A landscape with many peaks, sampled at points; each row gives a point and its height.
From any point a climber steps to the highest of the 2 points nearest to it. It stops when none of these is higher. Distance is the straight distance between rows; heights are no part of it.
<641> h=187: [ 22   3   6   5  15 -16 -13  20  28  -3   7  19  -5  13  -3  28 -42 -12
  -6  66]
<770> h=198: [  8 -20 -21  29   1  -4  -1 -28 -32  15 -27  -1  -8   2   6  14  -1 -23
 -27  18]
<373> h=284: [-23  -1  -8 -49   1  11  10  36  -1  -9  11   5  -2 -12 -11  18  26  20
   3  -5]
<220> h=240: [  5  11  23  10 -13  23 -21  40  15 -22  15   4   6  20   8  13 -11   5
  47  -9]
<699> h=454: [-50 -18 -16  -7 -16   2   2 -29 -41  -2 -20  -2  56  -4   1  -8  -8  11
   4 -28]
<85> h=422: [ 49  19  -8  -6   0  18 -27  25   8  -4  20 -21 -24  -7   6 -26  22  -5
   3 -17]
<781> h=266: [  0  23  20  34  -4  20 -52  25  20 -14  15   7  15   3 -12   3 -13  17
   1  12]
<749> h=304: [  1   0  22   6  -9  -2  -9 -20 -27 -24  22  24   0 -19  25  -3 -36 -11
  -4 -24]
<211> h=149: [-17  -8  19  -4  21  22  14   2  42   9   4 -39  16 -25   3  -9   2 -37
 -22 -42]
<810> h=184: [-27  -6 -14  44  19  -3   5  -9  26   6 -16  -9   3  15 -20 -42  25 -11
  11  -5]
<64> h=406: [-27  -1 -18 -13  -4 -12  -2   0 -30 -20 -25   0 -36 -27  29  36  42   5
   5 -22]
<467> h=325: [ 17  -4 -14 -10   6 -11 -34 -14 -18 -17  19  39  -2   1 -20 -19  14  18
  -8  -2]
<404> h=276: [ 61   6 -29  12   2  -5 -20 -27 -36  16  19  16   5   6 -19 -17  13 -10
  -3  -8]
<17> h=365: [ 62  18  -2  16 -36  -4 -28  -3   2 -22  -1   7  -5  10  28  30 -11 -39
  17   2]
<941> h=235: [ 39 -11 -14  32  -6  -7   5 -38 -48  35  -4   1   1  22   8  11  -9 -16
   9 -11]
<913> h=351: [ 16   5  -4  -3  -9 -30   3  15   2 -33  20  26 -12   1  12 -26 -24   5
  37  -1]
<214> h=297: [-20  14  -2   2 -52 -21  16 -28 -14 -10 -22  -3   1   3   3 -15  15  15
  -6  -1]
<276> h=57: [ 11   5  17  16 -43  -9  -2  28  -5  -2 -32 -29  -2 -34  -5 -24  -9 -17
 -42  18]
<575> h=107: [-31   3  56  20   0  23  11  -7  14   1  24  11 -17  -3  20  -9 -26  28
  26   1]
<19> h=382: [-29  -4 -39 -10  33  16 -10  -3 -12  -3  -6  11   0 -50  41   8  50   3
  14 -33]
<152> h=578: [-31 -13   9  42  -5  -6 -19  14   4 -25  -6  39 -16  12 -27  24   2  11
 -30  20]
<195> h=189: [ 16   9  15  13  -6  -3  -2  37  39  -7   6 -14  -7  15 -20  16 -23 -53
 -13  26]
<786> h=445: [ 13 -27  -6  23   8 -15   0  33  -1  -2 -29 -11 -25 -21  20   4  -2 -18
  27   0]
<173> h=267: [-49 -15  11 -29  -3  -5  36  39  15 -22 -22 -21 -13   5 -16  19   0  32
  17  -6]
<510> h=455: [-30 -10  -7   6   4  -1 -19   2 -24 -33  -8  21 -44   6 -14  43  36  21
  -4  11]
<258> h=211: [ -5  -8 -13  33 -13 -20  14  24   6 -11  -8   6  -5   2 -39 -35  26 -13
  -4  -4]
<445> h=203: [-10 -14  -9 -11 -22   8  -4  11 -29 -15  11  16 -25  29  17  34  -8   7
 -44  -9]
<950> h=414: [ -2 -12  -2  31   7  -9 -22  11 -26  -5  10  46  13  24 -44  -8   0  29
  -6  28]
<820> h=466: [ 31   9  -5 -25  -4  11  23  16   5  11  11 -38 -40  -7  43  -1  34  -6
   1 -13]
<230> h=590: [  1 -18 -20  22  16  15  29  46   2  23  27 -12   9  -2   4 -30  10 -23
  21 -19]
<443> h=308: [-33  -3  -5 -66  -7  24 -13  -2   2 -28  -1  21   0  21 -10  39  15  28
   8  -1]
<595> h=323: [ 22   4   4 -33 -17 -15  -7   2  -7 -24  31   5   9  -6  28 -17 -48  22
  19 -40]
<250> h=87: [  8   8  44  -8  13  -4  23   0  26  16 -12 -24   8 -25 -31 -25 -48 -15
 -32  21]
<685> h=536: [ -3 -12 -38  22   1   9   8   4 -20  17 -13 -31  17 -25  25 -27  25 -18
  13 -28]
<72> h=492: [ 40  34  14  23  11 -22 -27 -13  16   9  12  22  32  13   3 -38 -33  17
  39  18]
<381> h=148: [ 17  16  23  23  14  -5   3   1  17   8  10  14 -36  25 -15  10 -24  45
 -10  12]
<122> h=176: [ 12 -10   1   2  10 -17  -1  -6 -12  -5  21  20 -45  25  -9  26 -23  23
 -39   5]
<446> h=384: [ -1 -24  13 -17  34  12 -22 -39 -13   6 -17 -12 -25  -4  15  -4   9  20
  -8  -2]
<494> h=123: [  4  -7 -18  27 -10  28  -5   3   1  41  25  13  19   2  -9 -20 -12 -27
 -29  62]
<901> h=259: [ 25 -10 -17  -4  22   2 -10 -19  34  -2  35  22 -29  24  27  31  -4  -1
   4  11]
<60> h=96: [-14   5  19  13  -8  18  13  -2  21   2  38  36 -11  13 -17 -16  -6   6
  18   1]
<399> h=72: [-24   5  16  -3   7  15  42   2 -12  21   3 -19  -6   2 -16  -3  48   1
  -6 -19]
<934> h=285: [ -2   2   0 -21   7   5 -19   0 -32  -9  10   3  20  -4  14  34 -15 -24
  -9 -44]
<332> h=232: [  3 -11  -9   9 -20  24 -23 -25  -7  -2  23  28 -21  22  31  30   1  -9
 -19  15]
<94> h=350: [-16 -39   5 -24  38  -2  10 -66   8  21 -10  14 -18 -10   2 -24  -8  15
  -8  -1]
<362> h=121: [ -7  12  34   8   8  -1  -2 -10  17   2  -9 -10  -8  33  17  -7 -10  43
  36   7]
<235> h=79: [-48   3   7 -10   9  22  67 -16   3  32  21  -9   3 -11  18  -4   7   1
  19 -19]
<594> h=290: [ -5 -19  -4 -15  19 -20   7 -38  31 -18   7   1 -44  16  21   1  -2   7
  23 -17]
<171> h=333: [-54  -8  -4 -20 -34   6  36 -21  18 -16 -22 -18   2   4   6   3  11   4
 -28 -12]
<103> h=154: [ -1  -2 -10  38  -1  16 -10 -18 -10  36 -16  -1   7   0 -16  -8  -5  -3
 -62  57]
<943> h=423: [  3  26 -13 -25 -12 -19  14  21 -27   9 -26 -20  30   2 -38  26  21 -25
  15   2]
<98> h=354: [-53  11 -15 -40  -9   9  20 -24  34  -8 -21 -26  23 -35   8  -8  45   7
 -12 -29]
<732> h=321: [ 34  28   8  10 -12 -13   8 -19   8   5  15 -16 -15   8  35   1 -19 -23
   2 -10]
<184> h=300: [-38 -24  17 -12  -7 -20  22  -4  23 -26 -37  -6 -10  11 -27 -13 -11  15
 -19  -9]
<486> h=63: [-20  16  20 -10 -10  21  45   7 -40  13  45   4  -8  -3  -6  28  44  15
 -16 -28]
<899> h=401: [-23 -16  -1 -21   0   5  10 -30 -33   8   3  15  48  23 -32  23 -14   9
 -18 -34]
<497> h=499: [ 19  14  27  23  -6 -24 -37  12  33 -21 -19  -9  32  12  -1  42 -55 -14
 -37  27]
<635> h=217: [ 21   7   5   7 -16   5  -1  54   6 -11   4 -18   9  28  -5  28   2 -20
   9 -11]
<832> h=163: [  2  23  21  26   3  -3   1  -6  35  -7  -3 -30   4 -12 -24 -37   8 -22
  23 -31]
<811> h=345: [-22 -27  15 -45  17 -20  12 -13 -44  15 -13  24  39   1 -22  24  -9   2
  10   1]
<572> h=634: [-18 -16 -12  -9  13  41  25  34  12  24  18 -17  29  31 -32 -15  20  -4
  12   6]
<226> h=313: [ 27  34 -16  42  -4 -17 -52  23  22 -34 -20  18  21  -7 -17  -6 -17  13
 -11  17]
<425> h=364: [ 28  17   1  -6  -3   9 -22  14  35  11   0   2   0   1  -6 -38   6  -3
   1  29]
<967> h=251: [-12  22 -14  26 -62 -19 -13  13 -12 -28 -25   4   5 -11 -17 -41  31  -9
 -14  21]
<863> h=498: [-17   2 -20  -7  -8  -6  19 -12 -42  10 -19 -11  30 -21  18 -37  13   9
   1 -41]
<464> h=262: [-13 -20 -28 -14  14  15 -23 -26 -13   0  27  19  10  21  17  40   2 -30
 -13 -14]
<84> h=347: [-13 -10 -16 -59 -18  16  -6 -31   5 -12  11   6  28  36 -28  33  -5  16
 -24 -17]
<27> h=390: [ 14  40   8  21   2  -8 -18   0  56  -2   8  12  30  -1 -22 -31 -10  12
  32  52]
<372> h=185: [ -9 -29  -3  -8  -2  27   6   5  -8  -6  20   2 -40   7  62  13 -16  10
 -33 -31]
<723> h=71: [ 20   4  25 -13  -5 -13   0  32  -3  -8  -8 -11  -8 -17 -21 -13 -33  -3
 -58   3]
<316> h=419: [ 43  22  13  32 -20 -15 -31  17  19 -18 -15  -7  10 -24  34  33 -32 -23
 -18  20]
<698> h=389: [ 13  30   3  59  11 -32 -39  21  18 -13 -24  15  10   6 -16  29 -43   5
 -34  31]
<291> h=416: [ -1  -6 -19 -38  27  10 -10 -34 -27  10  12  -9 -13 -13   5 -13  42  34
   5 -11]
<823> h=396: [ 19  16   5  14   4 -24  13  -3   8  -4   0   0  -2 -13  -3 -61 -12  24
  52  15]
<259> h=493: [ 17 -25 -34  36  15   4  22  23 -21  19 -39 -33 -15 -31  20  -2  18 -47
  42 -13]
<806> h=352: [ 21   1   7 -26  -9  -2 -16  11 -46  13 -30 -27   8 -12 -31   9  33   6
  10  15]
<254> h=512: [ 41  16 -16  -8 -27  27  -6  10  -9  13 -21 -33  -9  -8  46   8  32  -2
  28  -4]
<591> h=153: [-32  34  21  27   6  23  23  10  29   1  13 -39  31 -31  -2 -18  21 -19
  -2 -41]
<345> h=287: [ 43 -12   9 -12  23  -2 -21  22 -28  25 -23  -5  11  -2 -28   5  -5   8
  53  26]
<906> h=85: [-30  12  -5  -2  -4  16  43 -24  16   0  35  29  11  12  15   0   4 -17
  21 -22]
<18> h=522: [  3  -2 -28 -31  21   3   6  26  -2  32   9 -22  30  29 -22  17  22 -17
  23   6]
<180> h=369: [-32 -17 -27 -48  22  -8  17 -18  11  -6 -16   9  17 -50  29  -1  33  -6
   9 -40]
<476> h=317: [  6 -37  16  -4  55 -23   9 -28  24   4   6  -2 -42  -9   2 -13 -27  11
  24  11]
<489> h=288: [  0 -10  40 -13  -1 -29   9 -13 -27  13  -8  10   0   4 -11  18 -31   2
  10  19]
<147> h=103: [  1   3  14   4  11  12  15   1  30  37   9   4  12 -21  -8 -37 -32 -15
 -37  70]
<417> h=231: [ 11  -5  14 -21  16 -17  -4 -30  18  16  -9  14 -12   7  -2  15 -37   0
 -13  57]
<10> h=456: [ 27   0 -42 -27 -13  -4   4   3 -28   8 -12 -17 -14 -10  22 -17  40  34
  26 -13]

Where does a climber stop that starts at each point below?
<901> -> <254>
<635> -> <497>
<362> -> <72>
<723> -> <152>
<372> -> <72>
<98> -> <152>

Call two points neighbours if one is among the 2 nearest of the other. Go from one point of each pair to the other, from neighbour to neighbour, staying as high as possible. Name the lowest point that can't be avoided.
<497> and <685> -> <641>
<899> and <152> -> <173>
<254> and <72> -> <425>
